A landscape with many valleys, sampled at points; each row gives a point and its height.
A ball rolls from a point to the lowest of its 2 nearest points, and stops where none of them is lower. Distance is the straight distance between rows; heights are no part of it.
Z_577: |  75 | 105 |  91 |  94 | 107 |  96 |  90 |  89 | 111 |  97 | 101 | 110 | 130 |  93 | 123 |  46 |  80 |  99 | 109 |  95 |  86 | 114 |  h=16.0
Z_650: | 101 |  80 | 111 |  96 | 107 |  79 | 123 | 108 |  98 |  92 |  93 | 103 | 107 |  90 |  97 | 129 |  86 | 107 | 122 | 114 | 134 | 104 |  h=42.1
Z_644: | 115 | 102 |  89 |  85 |  67 | 104 | 106 |  88 | 128 |  94 | 121 |  82 |  74 | 106 |  80 | 139 | 106 | 124 | 106 | 101 |  78 |  80 |  h=42.4
Z_953: | 119 |  88 |  71 |  71 |  87 | 121 |  93 |  89 | 131 |  76 | 136 | 114 |  80 | 100 |  87 | 108 |  95 | 127 | 112 | 106 |  93 |  95 |  h=35.6
Z_728: | 126 |  91 |  54 | 105 | 106 | 128 |  85 | 114 | 102 |  96 | 117 |  78 |  75 |  98 |  75 |  97 |  91 | 112 |  66 |  80 |  97 | 130 |  h=20.2
Z_974: |  71 | 103 |  70 | 115 | 113 |  86 | 106 |  89 | 115 |  97 | 115 | 126 |  99 | 108 | 110 |  74 | 104 |  99 | 100 |  88 | 107 | 117 |  h=48.5
Z_250: |  89 | 107 | 105 |  84 |  41 |  72 | 103 |  94 | 126 | 126 | 110 | 120 |  89 | 106 |  88 |  75 |  87 |  88 |  69 | 111 | 112 | 100 |  h=22.4
Z_707: |  70 | 108 |  91 | 109 | 121 |  98 |  89 | 112 |  98 | 117 | 106 | 102 |  98 | 111 | 125 | 101 | 111 | 111 |  99 |  88 |  87 | 110 |  h=30.3
Z_978: |  73 | 106 | 123 |  88 |  67 |  72 | 104 |  92 |  93 |  96 | 108 | 116 | 111 |  82 |  81 |  96 | 114 |  97 |  87 | 110 | 124 |  93 |  h=15.7
Z_101: |  54 |  99 |  93 | 103 |  83 | 108 | 128 |  82 |  97 | 123 | 107 |  92 |  76 | 106 |  79 |  86 | 114 |  88 |  72 |  81 | 125 | 108 |  h=27.5
Z_105: |  77 | 117 | 108 | 100 | 136 |  92 |  94 | 116 |  70 |  75 |  68 | 113 | 123 | 105 | 122 |  80 |  98 |  86 | 114 |  97 |  77 | 102 |  h=31.7
Z_994: |  95 |  89 |  92 | 117 | 152 |  98 |  85 |  89 | 102 |  97 | 135 | 118 | 126 |  89 | 122 |  88 |  87 | 114 | 117 | 107 |  91 |  93 |  h=43.7
Z_231: | 105 |  76 |  63 | 102 |  81 |  96 |  95 |  74 | 112 | 101 | 129 |  82 |  68 | 116 |  98 | 130 | 125 | 123 |  89 | 103 | 100 | 107 |  h=31.9
Z_562: | 113 |  97 |  71 | 121 |  87 | 103 | 125 |  52 | 124 | 105 | 125 |  89 |  72 |  85 |  72 | 104 | 114 | 119 |  71 |  90 | 132 |  97 |  h=47.2
Z_983: | 131 | 118 |  79 | 124 | 111 |  80 | 116 |  89 | 115 |  82 |  92 | 105 |  91 |  98 |  74 | 133 | 126 | 106 |  98 |  96 |  99 |  91 |  h=46.2
Z_651: | 102 |  99 | 102 | 120 | 114 | 107 | 116 |  96 | 103 | 119 | 111 |  89 |  98 |  96 |  84 | 110 | 100 | 100 | 109 |  88 | 111 | 114 |  h=27.1
Z_883: |  82 |  91 |  89 | 106 | 131 |  83 |  98 | 113 |  77 | 103 |  88 |  98 | 127 |  99 | 132 |  72 | 102 |  77 |  94 | 106 |  90 | 105 |  h=20.1
Z_478: | 101 | 104 | 103 | 140 | 105 |  94 |  95 | 114 |  94 | 132 |  82 |  79 | 110 |  72 | 112 |  92 | 124 |  84 | 113 |  95 | 112 |  87 |  h=33.3
Z_41: | 129 | 115 |  96 | 110 | 115 |  80 | 114 |  85 | 122 |  90 |  87 | 116 | 100 | 104 | 117 | 125 | 115 | 107 | 100 |  90 |  97 |  97 |  h=46.9
Z_564: |  90 |  94 |  57 | 116 | 104 |  99 | 120 |  88 | 120 |  95 | 104 |  91 |  66 | 121 |  94 | 103 | 112 | 112 | 104 |  84 | 110 | 114 |  h=28.9
Z_81: | 112 |  97 |  88 | 128 |  88 | 120 | 120 |  64 | 130 | 106 | 129 | 106 |  81 | 105 |  76 | 105 | 114 | 104 |  93 |  83 | 100 |  90 |  h=47.4
Z_318: | 128 |  98 | 123 | 114 |  92 | 121 |  95 | 107 |  91 | 107 | 106 |  98 |  90 | 114 |  61 | 111 | 113 |  76 |  96 | 111 |  83 |  82 |  h=36.2
Z_175: | 124 | 110 |  80 |  97 |  93 | 122 | 105 | 124 | 102 | 108 | 108 |  78 |  82 | 112 |  69 | 113 |  94 | 106 |  59 |  84 |  79 | 115 |  h=22.8
Z_363: | 102 | 118 | 113 | 121 | 137 | 110 |  76 | 107 |  71 |  98 |  81 | 108 | 121 |  99 | 105 |  84 |  97 |  79 | 123 | 100 |  73 |  93 |  h=36.1
Z_314: | 121 | 111 | 107 | 110 | 110 | 105 |  60 | 128 |  98 | 109 |  82 | 111 | 115 |  98 | 105 |  67 | 111 |  80 | 103 | 117 |  94 |  93 |  h=37.3
Z_89: |  94 |  95 |  85 |  75 | 112 | 107 | 110 | 118 | 116 |  69 |  88 | 125 |  85 | 115 |  82 |  89 | 104 |  88 | 120 | 109 | 121 |  99 |  h=40.4
Z_810: | 102 |  81 |  84 |  63 |  92 | 119 | 108 |  87 | 111 |  65 | 105 | 119 |  78 | 118 |  77 |  95 | 114 |  86 | 115 | 114 |  99 |  87 |  h=38.4
Z_894: | 107 | 106 |  98 |  87 |  99 |  77 | 107 | 129 |  65 |  67 |  62 |  97 |  99 | 103 |  94 | 120 | 112 |  94 |  92 | 102 | 105 | 109 |  h=42.9
Z_44: |  76 | 110 | 100 | 100 |  87 | 103 | 135 |  98 | 111 | 121 | 114 |  94 |  77 | 119 |  83 | 109 |  88 |  96 |  64 |  89 | 104 | 106 |  h=26.3
Z_460: | 108 |  98 |  96 |  65 | 114 | 122 | 102 | 128 | 113 |  87 |  79 | 112 |  75 | 117 |  90 | 118 | 113 |  97 | 113 | 114 | 112 |  87 |  h=43.0
Z_538: | 100 |  78 | 107 |  75 |  66 | 103 | 115 |  76 | 106 | 104 |  99 | 103 |  87 | 107 |  86 |  84 |  94 |  77 |  90 | 120 | 122 | 102 |  h=28.5
Z_717: | 105 | 103 | 143 | 103 | 100 | 108 | 105 | 114 |  82 | 101 | 104 | 110 | 103 | 112 |  78 | 122 | 102 |  88 | 105 | 125 |  92 |  81 |  h=39.7
Z_63: | 131 |  88 | 101 | 122 | 107 | 133 |  79 |  80 | 102 | 102 | 115 | 102 | 112 |  78 | 101 |  79 | 110 |  83 | 111 |  95 |  99 |  90 |  h=48.7
Z_262: | 137 | 106 | 109 | 119 | 134 |  86 |  95 |  88 |  71 |  93 |  87 | 113 | 106 | 102 | 109 | 135 | 122 |  90 |  99 | 101 |  96 |  84 |  h=41.8
Z_50: |  92 | 124 | 108 |  90 |  43 |  60 | 112 |  82 | 113 | 106 |  83 | 107 | 108 |  75 | 107 | 102 |  89 | 118 |  85 |  86 | 122 |  92 |  h=21.6
Z_410: | 115 | 112 |  89 | 140 | 120 | 111 |  81 | 128 |  92 | 127 |  86 |  83 | 105 |  81 |  85 |  91 | 130 |  95 | 112 |  83 |  98 |  96 |  h=31.1
Z_98: |  68 | 106 | 125 |  99 | 128 |  97 |  94 | 115 |  53 | 105 |  83 |  79 | 137 |  77 | 118 |  92 |  95 |  85 |  96 |  93 |  77 |  99 |  h=60.6
Z_667: | 126 | 116 | 112 |  74 |  89 | 122 |  87 | 113 | 117 |  78 |  68 | 101 |  96 | 104 |  93 | 120 | 102 | 115 | 120 | 101 |  81 |  80 |  h=66.6
Z_961: | 106 | 100 |  86 |  78 |  72 | 115 |  77 |  99 | 122 |  83 |  93 |  88 | 101 | 106 | 113 |  69 |  87 |  91 | 120 |  85 |  85 | 119 |  h=32.3
Z_908: | 124 |  95 | 111 | 104 |  85 | 119 |  97 | 100 | 113 | 101 | 123 |  93 |  77 | 118 |  72 | 137 | 111 | 110 | 127 | 108 |  75 |  79 |  h=41.2
Z_924: | 106 |  99 | 100 | 101 | 118 |  98 |  71 | 105 | 113 |  94 |  95 | 108 | 128 |  94 | 137 |  52 |  75 |  93 | 107 | 119 |  90 | 110 |  h=9.9
Z_533: | 104 | 111 |  90 |  69 |  59 |  94 | 106 | 105 | 122 |  89 | 108 |  95 |  84 | 116 |  83 | 133 | 103 | 112 |  75 | 107 |  62 |  68 |  h=43.8
Z_891: |  69 | 104 |  93 | 121 | 124 | 109 |  96 | 100 |  93 | 121 | 114 |  85 | 119 |  65 | 115 |  92 | 107 | 117 | 115 |  81 | 106 |  93 |  h=56.5
Z_359: | 108 | 116 | 126 |  89 | 107 | 106 | 121 | 115 |  77 |  78 |  64 | 101 |  90 | 140 |  97 | 129 |  86 |  87 | 112 |  95 |  72 |  90 |  h=49.9
Z_889: | 102 |  97 |  71 |  93 |  85 |  99 | 104 | 105 | 106 | 108 |  80 |  66 |  86 |  86 | 109 |  96 |  95 | 107 | 103 |  86 | 108 | 131 |  h=25.4
Z_19: |  82 |  89 | 100 | 100 |  99 |  79 | 117 | 115 |  80 | 102 |  91 |  89 |  96 |  85 |  69 | 117 | 103 | 105 | 109 | 115 | 145 | 102 |  h=44.6
Z_463: |  98 |  59 | 111 |  92 |  96 | 121 | 108 |  76 |  86 | 118 | 111 |  93 |  92 | 101 |  93 |  86 | 106 |  71 |  79 | 108 | 120 | 112 |  h=31.5
Z_379: | 122 |  96 |  93 |  91 | 117 |  83 | 116 | 111 |  88 |  76 |  78 | 108 |  97 | 101 |  96 | 116 | 102 |  96 | 112 | 114 | 117 | 102 |  h=38.7
Z_636: |  79 |  67 |  94 | 114 | 103 | 119 | 110 |  68 |  85 | 124 | 122 |  85 |  97 |  93 | 112 |  81 | 102 |  89 |  76 |  88 | 115 | 113 |  h=34.3
Z_448: | 121 | 129 | 104 |  93 | 122 |  90 |  90 | 125 |  84 |  78 |  74 | 117 |  88 | 134 |  93 | 132 | 102 |  93 | 107 | 100 |  67 |  86 |  h=54.5
Z_919: |  87 |  87 | 129 | 104 | 120 |  82 | 109 | 116 |  62 |  95 |  86 | 114 | 125 | 100 |  92 | 107 | 102 |  82 | 111 | 118 | 113 |  92 |  h=27.9
Z_744: |  83 | 107 | 138 |  85 |  79 | 116 |  96 | 112 |  91 | 102 |  77 |  91 | 109 |  94 | 123 | 134 | 107 | 119 | 108 |  80 | 100 |  87 |  h=49.3
Z_376: | 111 |  84 |  71 | 117 | 102 | 108 | 107 |  82 | 127 | 122 | 121 |  94 |  78 |  90 |  99 |  99 |  96 | 115 |  65 | 103 | 132 | 111 |  h=46.6
Z_877: | 105 | 104 | 120 | 123 |  84 | 101 |  94 | 105 | 119 | 130 |  73 |  96 | 101 |  89 | 124 | 103 | 123 |  94 | 132 |  92 | 115 |  85 |  h=35.3
Z_848: | 112 | 102 | 125 |  72 |  77 | 101 | 101 | 108 | 116 |  71 |  62 | 107 |  97 | 101 | 124 | 117 |  94 | 108 | 136 | 104 |  98 |  79 |  h=68.0
Z_519: | 122 |  75 |  74 | 111 | 102 | 119 |  79 | 102 |  98 | 102 | 144 |  93 |  87 |  96 |  70 |  91 |  97 | 107 |  64 |  93 |  98 | 115 |  h=22.9
Z_116: |  81 |  92 | 137 |  93 | 114 | 110 | 116 |  99 |  75 | 110 | 110 |  95 | 100 | 102 |  99 | 131 | 106 |  96 | 103 | 105 | 104 |  90 |  h=44.4
Z_490: |  80 |  96 | 140 |  90 | 108 | 112 |  94 | 108 |  80 | 104 |  92 |  96 | 113 | 104 | 124 | 132 | 106 | 105 | 132 | 108 |  96 |  82 |  h=50.0
Z_949: | 115 |  91 |  79 |  72 |  93 |  99 |  89 | 104 | 109 |  94 |  81 |  87 | 102 |  98 | 124 |  81 |  97 |  94 |  98 |  95 |  88 | 132 |  h=29.1
Z_937: |  99 | 112 | 115 |  53 |  62 | 108 | 101 |  94 | 136 |  79 |  94 | 115 |  97 | 115 | 122 | 109 |  92 | 109 |  92 | 113 |  72 |  74 |  h=37.4
Z_609: | 130 |  84 | 123 | 104 | 121 | 114 | 100 |  84 |  92 | 107 | 107 | 107 | 115 |  86 | 100 | 102 | 104 |  83 | 115 | 109 | 112 |  91 |  h=50.4
Z_53: |  62 | 114 | 100 | 116 |  82 |  66 | 115 |  91 | 102 | 150 | 100 |  89 | 101 |  76 | 120 |  87 |  89 | 114 |  62 |  91 | 131 | 106 |  h=12.7
Z_637: | 129 | 107 | 116 | 122 | 129 |  95 |  84 |  93 |  58 |  96 |  63 | 112 | 117 | 103 | 109 | 114 | 116 |  76 | 124 | 106 |  85 |  79 |  h=44.2
Z_432: |  96 | 117 |  97 | 105 |  96 | 110 |  98 | 119 | 112 | 111 | 107 | 100 |  87 |  91 |  56 | 103 | 114 | 100 |  69 |  95 | 121 | 102 |  h=28.6
Z_682: | 132 | 101 |  98 | 112 |  87 |  90 |  90 | 107 | 132 | 121 | 119 | 105 | 102 | 106 | 110 |  90 |  77 |  92 |  98 | 106 |  90 | 107 |  h=44.3
Z_289: |  99 |  87 |  95 | 112 |  92 | 125 |  83 |  83 | 120 |  91 | 131 | 116 | 104 | 127 | 113 |  61 |  80 | 101 | 124 |  96 |  70 | 110 |  h=23.6
Z_14: | 127 |  95 | 121 |  98 |  84 | 142 |  96 |  73 |  90 |  95 | 113 |  91 |  96 | 109 |  81 | 101 | 112 |  75 | 103 |  97 |  70 |  90 |  h=33.6
Z_643: |  92 |  96 | 132 |  97 |  81 |  78 | 117 | 102 |  76 |  86 |  83 | 106 | 116 |  90 |  89 | 105 | 110 |  87 |  99 | 109 | 122 |  95 |  h=19.6
Z_252: |  93 | 103 | 126 |  99 |  68 | 118 | 101 |  75 |  99 | 110 | 119 |  84 |  98 |  96 |  85 | 104 | 110 |  88 |  95 |  85 |  84 |  83 |  h=31.2
Z_77: |  81 | 106 | 101 | 102 |  96 |  59 | 102 | 122 |  88 | 103 |  87 |  97 | 116 |  77 | 108 | 106 |  91 | 111 |  86 | 105 | 118 | 112 |  h=18.3
Z_26: |  65 | 126 | 115 | 107 | 116 |  89 |  97 | 124 |  62 | 104 |  89 |  92 | 128 |  88 | 114 | 103 | 104 | 107 |  90 |  76 |  97 |  97 |  h=56.3
Z_605: |  83 | 106 | 103 |  68 |  38 |  62 |  98 |  92 | 109 | 109 |  82 | 115 |  94 |  84 | 110 |  82 |  84 | 106 |  75 | 108 | 128 | 106 |  h=19.2
Z_319: | 119 | 101 | 104 | 110 | 112 | 128 |  98 |  92 | 109 | 114 | 104 | 104 |  86 | 118 | 105 | 137 | 118 | 106 | 133 |  96 |  88 |  84 |  h=39.3
Z_827: |  98 |  87 | 109 |  89 |  82 | 117 |  86 | 107 |  82 |  94 | 108 |  88 | 105 | 106 |  78 |  87 | 101 |  82 |  94 | 105 |  91 | 116 |  h=56.6
Z_763: |  91 |  88 |  64 | 130 | 102 |  85 | 104 |  77 |  95 | 115 | 120 |  76 |  76 | 116 | 108 | 119 | 119 | 127 |  93 |  98 | 110 | 118 |  h=30.2
Z_110: |  98 |  88 | 104 |  80 | 104 | 146 |  93 | 115 |  99 | 104 | 105 |  95 |  97 |  98 |  78 |  72 |  80 |  93 | 106 |  98 | 106 | 117 |  h=54.3
Z_616: | 119 |  98 | 111 |  97 | 128 |  79 | 109 | 113 |  82 |  64 |  63 | 121 | 118 | 112 | 107 |  97 |  82 |  82 | 114 | 123 | 104 | 107 |  h=32.6
Z_521: | 102 |  81 |  78 | 116 |  95 | 124 |  86 |  90 | 109 | 101 | 127 | 104 | 103 |  99 | 110 |  67 |  89 | 109 | 110 |  87 |  93 | 119 |  h=21.3
Z_223: | 136 | 102 | 135 |  94 | 127 | 124 |  91 |  69 |  89 |  95 | 105 | 106 | 124 |  93 |  98 |  96 |  81 |  92 | 107 | 114 |  84 |  95 |  h=52.8
Z_932: |  95 | 107 |  83 | 126 | 118 | 115 |  87 | 120 |  97 | 122 | 108 |  91 |  96 |  78 |  77 |  95 | 117 | 102 |  86 |  85 | 113 | 106 |  h=29.2
Z_17: |  97 |  73 |  71 | 123 | 116 | 126 |  83 | 102 |  84 | 108 | 126 |  90 |  92 | 102 |  99 |  92 | 107 | 107 | 118 |  91 |  93 | 111 |  h=24.6
Z_749: |  95 |  83 |  66 | 135 | 120 |  72 |  98 |  80 | 101 | 101 | 135 | 105 | 107 |  93 | 103 |  83 |  96 | 105 | 104 |  95 | 104 | 118 |  h=47.7
Z_628: | 109 | 119 | 135 |  74 |  68 | 106 | 116 | 105 | 107 |  89 |  86 |  94 | 104 | 120 | 103 | 144 | 106 | 102 |  83 |  98 |  67 |  57 |  h=44.5
Z_491: |  78 |  74 | 105 | 115 | 122 | 105 | 115 |  62 |  81 | 103 | 125 |  96 | 111 | 105 | 125 |  91 |  96 |  86 | 106 |  95 |  94 | 109 |  h=37.1
Z_677: | 105 |  89 |  95 | 100 | 107 |  98 |  70 | 114 |  78 |  99 |  84 |  97 | 106 | 109 | 126 |  73 | 108 |  74 | 117 | 113 |  79 | 104 |  h=30.1
Z_546: | 107 | 113 | 113 |  55 |  83 | 116 |  96 |  97 | 116 |  75 |  98 | 104 |  89 | 126 | 101 | 128 | 104 | 112 |  90 | 113 |  54 |  60 |  h=41.0
Z_631: |  90 |  96 |  78 | 129 | 121 |  86 | 114 | 117 |  98 | 123 |  91 |  78 |  88 |  82 |  97 | 111 | 108 | 115 | 105 |  96 | 133 | 117 |  h=25.1
Z_248: | 132 | 113 | 111 | 109 |  92 | 100 |  70 | 123 | 114 | 110 |  96 | 105 | 116 | 109 | 102 |  92 |  88 |  91 | 100 | 110 |  76 |  98 |  h=41.7
Z_823: | 111 |  92 | 106 |  60 |  79 | 126 | 108 | 120 | 112 |  91 |  89 |  81 |  88 |  98 |  77 |  99 |  78 |  92 | 104 | 103 | 107 | 109 |  h=52.0
Z_421: |  95 |  93 |  73 | 105 |  99 |  45 | 104 |  99 | 111 | 106 |  86 | 101 |  93 |  89 | 141 | 108 | 105 | 126 |  88 | 111 | 143 | 110 |  h=49.6
Z_998: |  88 | 117 | 147 |  85 |  84 | 109 | 117 |  92 |  97 | 104 |  99 | 102 | 100 | 112 | 109 | 139 | 106 | 110 |  96 |  80 |  83 |  67 |  h=46.7
Z_253: |  98 |  94 | 133 | 101 | 105 |  92 | 108 | 141 |  69 |  97 |  59 | 101 | 121 | 100 | 106 | 134 |  92 |  96 | 113 | 111 | 113 |  81 |  h=39.2
Z_692: | 102 | 104 |  88 | 111 | 116 |  51 | 120 |  96 | 113 |  92 |  95 | 108 | 108 |  95 | 125 | 121 |  96 | 116 | 100 | 100 | 117 | 106 |  h=48.1
Z_528: | 124 |  88 | 120 | 116 | 134 |  87 | 116 | 105 |  67 |  96 |  75 | 113 | 118 |  98 | 103 | 124 | 107 |  81 |  87 | 117 | 120 |  86 |  h=36.8
Z_350: | 121 | 125 | 123 |  81 | 137 | 113 |  80 | 120 |  94 |  74 |  69 | 126 |  99 | 123 | 116 | 123 |  92 | 104 | 120 | 116 |  84 |  87 |  h=60.5
Z_668: | 134 | 130 | 127 |  70 | 112 | 134 |  85 | 103 | 101 |  59 |  70 | 117 | 102 | 113 | 107 | 113 |  95 | 106 | 111 | 115 |  71 |  70 |  h=64.7
Z_847: |  88 |  97 |  78 | 122 | 140 |  78 |  98 |  91 |  83 | 119 | 114 |  79 | 117 |  64 | 112 |  92 | 104 | 115 |  89 |  93 | 113 | 106 |  h=55.0
Z_217: |  80 |  93 |  72 | 116 | 116 |  92 |  81 | 111 |  93 | 108 | 122 |  84 | 120 |  89 | 123 |  54 |  78 | 104 | 100 |  93 |  82 | 122 |  h=20.7
Z_137: | 128 |  92 |  95 | 121 | 101 | 129 |  95 |  60 | 106 | 101 | 135 | 104 | 100 |  85 |  96 |  96 | 114 | 107 |  95 |  83 |  92 |  91 |  h=47.9
Z_679: |  89 | 126 | 117 | 110 |  80 | 101 | 124 |  82 |  98 |  96 | 101 |  79 |  91 |  94 |  58 | 116 | 122 |  91 |  93 |  75 |  91 |  87 |  h=29.3
Z_382: | 114 |  90 |  90 |  79 | 121 | 137 |  85 | 119 | 110 |  96 |  90 | 116 |  87 | 127 | 112 |  96 | 102 |  93 | 105 | 101 |  89 | 103 |  h=40.9
Z_47: | 101 |  98 | 118 |  97 | 126 |  90 | 120 | 104 |  96 |  84 |  85 | 106 | 106 | 124 | 104 |  84 |  68 |  78 | 109 | 118 |  91 | 118 |  h=25.3
Z_378: | 108 | 106 | 104 | 113 | 103 | 125 |  81 |  86 | 109 |  69 | 131 | 130 | 110 | 122 |  84 |  63 |  94 |  97 | 121 |  93 |  60 | 100 |  h=25.8
Z_703: | 106 | 101 | 113 |  54 | 101 | 114 | 113 | 122 |  97 |  60 |  81 |  93 |  91 |  99 |  66 | 113 |  84 | 104 | 122 | 106 |  99 |  96 |  h=49.2
Z_32: | 111 | 119 | 115 | 123 | 106 | 109 |  73 |  88 |  84 |  85 | 104 | 119 | 113 | 118 |  86 |  85 | 109 |  80 | 119 | 106 |  62 |  94 |  h=29.4
Z_436: | 141 | 109 |  72 | 120 | 135 |  79 |  90 |  84 |  84 |  80 | 100 | 123 |  96 | 108 |  80 | 126 | 132 |  97 | 104 |  99 |  95 |  98 |  h=44.9
Z_401: |  74 | 110 |  82 |  99 | 107 |  92 |  80 | 103 |  96 |  96 | 120 |  99 | 110 | 107 | 121 |  85 |  95 | 102 |  88 |  87 |  70 | 127 |  h=25.6
Z_554: | 108 | 110 | 130 |  99 | 105 |  99 | 125 | 126 |  71 |  78 |  52 | 113 |  99 | 116 | 105 | 142 | 102 |  97 | 106 |  98 | 102 |  76 |  h=45.6
Z_701: | 105 |  84 |  73 |  81 |  63 |  98 |  85 |  92 | 131 | 101 | 138 |  97 |  78 | 106 | 101 | 109 | 115 | 128 | 100 | 115 | 100 |  99 |  h=33.9
Z_776: | 100 |  87 | 109 |  91 |  67 |  95 |  94 | 102 | 104 | 129 | 109 | 113 | 101 |  97 |  96 |  72 |  92 |  78 |  84 | 127 | 123 | 103 |  h=25.7
Z_740: | 107 |  92 |  90 | 107 |  87 | 106 | 103 |  96 | 125 | 135 | 125 | 101 |  86 | 104 | 106 |  82 |  69 | 103 |  75 |  92 | 108 | 113 |  h=45.7
Z_18: | 103 |  97 |  87 |  93 | 105 | 107 |  95 | 105 |  87 |  97 | 125 |  86 |  95 |  86 |  68 | 110 | 102 | 114 |  69 | 102 | 117 | 117 |  h=26.1
Z_139: |  76 |  98 | 101 |  92 |  81 |  57 | 101 |  93 |  86 | 105 | 111 | 100 | 108 |  77 |  85 |  97 | 102 | 112 |  61 | 108 | 132 | 110 |  h=11.6
Z_623: |  71 | 125 |  87 |  91 |  68 |  62 |  95 |  99 | 111 | 135 |  96 | 117 | 100 |  75 | 117 |  78 |  95 | 103 |  67 | 100 | 127 | 111 |  h=15.5
Z_85: |  90 | 104 |  89 | 103 | 123 |  74 | 100 |  93 | 125 |  89 | 104 | 126 | 110 | 104 | 120 |  92 |  90 | 118 | 113 |  97 | 106 | 112 |  h=49.4
Z_822: |  82 |  78 |  54 | 138 | 119 | 110 | 103 |  98 |  91 |  97 | 114 |  90 |  74 | 117 |  89 |  82 | 113 |  99 |  99 |  78 |  96 | 117 |  h=27.6
Z_771: |  86 | 132 | 124 |  96 | 104 |  84 |  86 | 135 |  74 |  89 |  80 | 103 | 126 | 104 | 107 | 107 | 100 | 104 |  93 |  97 |  74 | 100 |  h=51.8
Z_685: |  92 | 120 | 120 |  85 |  61 |  82 | 125 | 105 | 115 |  94 |  66 | 107 | 109 |  88 | 109 | 101 |  73 | 102 |  95 |  92 | 120 |  90 |  h=23.3
Z_238: |  96 |  92 |  88 |  78 |  70 | 106 |  99 |  78 | 130 |  86 | 107 | 117 |  92 | 113 | 110 |  66 |  94 |  91 | 111 | 106 |  99 | 100 |  h=34.2
Z_571: |  96 | 124 |  94 |  97 | 114 |  81 |  88 | 131 |  86 |  87 |  85 | 100 | 102 | 109 |  87 | 112 | 108 | 107 |  87 |  92 |  93 | 109 |  h=47.1
Z_484: | 106 | 101 | 103 |  97 | 129 |  95 |  87 | 108 |  98 |  76 | 100 | 116 | 122 | 116 | 100 |  65 |  73 |  90 | 116 | 117 |  85 | 115 |  h=18.9
Z_738: |  70 | 114 |  96 | 119 |  65 |  98 | 134 |  83 | 114 | 113 |  97 |  89 |  71 |  96 |  68 | 100 | 109 |  93 |  96 |  81 | 112 |  91 |  h=28.4
Z_452: | 101 |  93 |  96 |  93 | 109 | 108 |  80 | 128 | 120 | 119 | 104 | 110 |  97 | 118 | 129 |  83 |  98 | 102 | 109 | 104 |  87 | 109 |  h=35.8
Z_774: |  75 | 102 | 113 |  91 | 105 | 116 |  84 |  87 |  96 | 108 | 117 |  86 | 125 |  73 | 109 |  74 | 103 | 107 | 117 |  79 | 102 | 101 |  h=58.0
Z_542: |  84 |  86 |  70 | 113 | 115 |  71 |  95 |  87 | 101 | 138 | 118 |  82 |  94 |  83 | 131 |  97 |  90 | 131 |  72 | 121 | 142 | 121 |  h=52.7
Z_6: |  94 | 110 |  95 | 112 |  84 | 120 | 117 | 109 | 114 | 114 | 114 |  81 |  78 | 119 |  81 | 103 |  82 |  94 |  86 |  79 |  81 | 117 |  h=24.9
Z_120: | 113 |  84 |  72 |  65 |  88 | 139 | 112 |  77 | 122 |  71 | 123 | 114 |  82 | 101 |  74 |  93 | 101 | 100 |  96 |  96 |  91 |  87 |  h=36.9
Z_870: |  86 |  89 | 124 |  99 |  83 | 105 |  86 | 108 |  68 | 103 |  93 |  70 | 118 |  93 | 101 |  85 |  99 |  83 | 122 | 105 |  86 | 106 |  h=59.4
Z_454: |  70 |  98 | 107 |  90 |  95 | 100 |  96 |  91 |  87 |  88 |  94 |  81 | 112 |  90 | 115 |  93 |  98 | 101 | 130 |  95 |  94 | 113 |  h=60.1
Z_130: | 110 |  95 |  91 | 116 | 121 |  81 |  93 |  85 | 100 |  94 | 119 | 101 | 130 |  75 | 104 |  87 |  99 | 101 | 120 | 102 | 102 | 106 |  h=46.4
Z_2: |  99 | 114 |  89 | 117 |  98 |  68 | 105 | 118 | 108 | 119 |  88 |  75 |  97 |  85 | 100 | 100 |  96 | 108 |  91 |  94 | 111 | 123 |  h=23.0
Z_126: |  98 |  78 | 105 | 120 | 145 |  95 | 115 |  90 |  98 | 121 | 118 | 109 | 111 |  99 | 129 | 100 |  86 |  95 | 105 | 109 | 100 |  98 |  h=40.3
Z_259: |  88 |  98 | 104 |  78 | 102 | 105 | 132 | 118 |  94 |  84 |  91 |  94 |  84 |  88 |  51 | 122 |  94 | 104 | 109 | 104 | 122 |  99 |  h=46.5
Z_990: |  88 | 108 |  96 |  64 |  54 |  98 | 117 |  79 | 144 |  89 | 113 | 124 |  90 | 112 | 102 |  92 |  92 | 105 |  97 | 104 |  92 |  79 |  h=35.4
Z_275: |  96 | 118 | 145 |  84 |  81 | 100 | 112 | 111 | 111 |  92 |  71 |  94 | 126 |  83 | 109 |  84 |  56 | 107 | 103 |  99 | 119 |  98 |  h=25.9
Z_555: |  72 |  92 |  79 |  89 |  85 |  66 | 100 | 100 | 105 | 122 |  98 |  93 |  87 |  89 | 125 | 105 |  93 | 132 |  75 | 120 | 146 | 121 |  h=51.2
Z_698: | 113 |  94 | 103 | 108 |  88 | 111 |  91 | 100 | 120 | 120 |  94 |  92 |  86 | 112 | 132 | 111 | 124 | 102 | 124 | 103 | 100 |  81 |  h=37.2
Z_753: |  71 |  93 |  73 | 137 | 122 |  79 | 100 |  81 |  93 | 144 | 131 |  80 | 107 |  60 | 126 |  78 |  90 | 125 |  71 | 102 | 130 | 103 |  h=53.8

Call two points neighbours if one is among the 2 nearest of the other. Go from one point of each pair to the other, from neighbour to neighbour, staying as low as possible. Name the highest point that can't be avoided.
Z_379 and Z_139 -> Z_637
Z_521 and Z_883 -> Z_363
Z_379 and Z_883 -> Z_460
Z_139 and Z_728 -> Z_932

Where does a ball stop that starts at each point below?
Z_953 -> Z_521
Z_137 -> Z_883
Z_774 -> Z_692
Z_998 -> Z_139
Z_533 -> Z_139
Z_490 -> Z_728
Z_848 -> Z_139
Z_41 -> Z_139
